A landscape with many peaks, sampled at points; each row gives a point and its height.
A climber steps from a point to the highest of its 3 nearest points, and stops where none of them is higher. Distance is the straight distance between rows; heights are no part of it.
dasak: [  0  23  15 -14 -18 -21 -41 -27 -30  15]  (h 684)
reme: [ -5  18   6  -7   1  -9   1 -31   2   5]  (h 549)
Gima: [ 37   0  36  11  24   0 -28  17  -9 -13]  (h 603)
Luvab: [40 -1 23 17 34  3 -3 20 13 -8]  (h 655)
Norin: [ -7  10  11  -4  -4  11   0 -34   4  -3]  (h 587)
Ribeb: [  9 -11  -6  16  33  -3  34  43  34 -27]  (h 546)
tem: [-34 -11 -47  15   9 -31  40  31   8  -1]  (h 494)
Fepe: [ -7 -16   6   4   7  22  17 -10  26 -26]  (h 687)
Tazuf: [  1  27  13 -17 -23 -15 -21  -3 -41  11]  (h 529)
gev: [ 47  -8  44  23  28  -4 -23  -3   0   2]  (h 495)
nenu: [-28 -14 -62  12 -10  11  22  14  13  38]  (h 112)
talo: [-44   3 -81 -31  13  -2 -19   9  20  32]  (h 5)
Kulu: [  0  19 -13 -13  -7 -23  12  -4 -14   6]  (h 502)
deval: [ 37   7  29  -3  29   3 -13  15   7 -12]  (h 680)
ruf: [  3  12 -17 -25 -36  21 -10  10 -46  19]  (h 487)
noka: [-16   3 -12   9  14  -8  29  -7  37 -11]  (h 474)
Funu: [-33  -3 -38   8  14 -43  38  22  11  -2]  (h 496)
Sir: [ -3  32  14 -10 -12 -17 -27 -27 -19  14]  (h 645)
bese: [  0  21 -28 -17 -14 -14  15  12 -26   9]  (h 532)
Pivuv: [ 29   0  14  13  30   4  18  41  26 -17]  (h 642)
rofan: [ -7   0  40  -9 -39   4 -43 -38 -25  10]  (h 468)
gos: [ 17  -9  27  -9  -2  28 -10   2 -13 -31]  (h 685)
mag: [-37 -10 -70   2  -2  16   8   3  26  38]  (h 29)
bana: [-11 -14  -1  11   7  11  33   0  35 -23]  (h 475)
Vev: [ -2   0  21 -10  -2  27   6 -12   5 -15]  (h 674)
gife: [ -6  -7  42  -9 -31  12 -39 -30 -18 -10]  (h 469)
pedi: [-35 -18 -56  11  -1   1  37  27   6  15]  (h 342)
sogok: [ 46 -11  49  15  17  -9 -36  -3  -4   0]  (h 366)
zitig: [ -9   0   4   1   4  12   6 -25  20 -13]  (h 628)
tumam: [ 18 -14   9  -2  23  19  19  24  24 -25]  (h 648)
rud: [  1  28   2 -12  -7 -18 -15 -10 -18  11]  (h 585)
Legug: [ 19 -10  18  -6  21  19  12  28  10 -23]  (h 723)
pib: [-31 -33 -31  46  22   2  28  21  56 -30]  (h 385)
fevu: [-35 -26 -26  30  16  -9  27   6  52 -23]  (h 406)
geka: [-19  -1 -58 -12  -8  15   8 -10  14  31]  (h 15)
nazog: [-19 -13 -45   2 -11  13  31  21  -8  25]  (h 223)
nifi: [ 12 -15  45 -13 -17  17 -30  -2 -28 -23]  (h 417)
Gaget: [ -6   9  20   1 -14   6 -12 -32  -4  -5]  (h 566)
Tur: [  7  20   8 -28 -36 -26 -39  -2 -45  27]  (h 704)
kofon: [ -7   1  36  -7 -27  11 -31 -35 -16   2]  (h 498)
zupev: [ -8  15  -7   2   8 -19  19 -18  16   1]  (h 510)
lur: [ 10  30  -6 -19 -15  -9  -2  -1 -35  18]  (h 503)
nite: [-33  -8 -45   6   4 -15  40  32   1   4]  (h 479)
zumo: [ 39  -7  43 -15   4  -5 -49  12 -21 -13]  (h 412)
reta: [-17  11 -25  -4   8 -25  27   7  15   3]  (h 501)
Mog: [ 48 -29  57  43  10  14 -16 -19 -12   4]  (h 308)
Fovan: [ -1  17  24  -9 -30 -23 -50 -26 -41  18]  (h 745)
doseg: [ -8  -2 -50 -15 -25  26  13  -6   1  29]  (h 14)
patal: [ 25   1  28 -13  17  14  -6  19  -2 -22]  (h 694)
Tozu: [-19  -7  -3   5   8   1  20 -19  33 -15]  (h 517)
ter: [ 39 -27  60  48  12   7  -1 -11  -6  -2]  (h 257)
fer: [  2  19 -16 -18 -26  -3   2   9 -34   6]  (h 711)

For each start below, name the point where the climber stops.
reta: Fepe
kofon: Fepe
noka: Fepe
Kulu: Fovan
Tazuf: Fovan
geka: Fepe
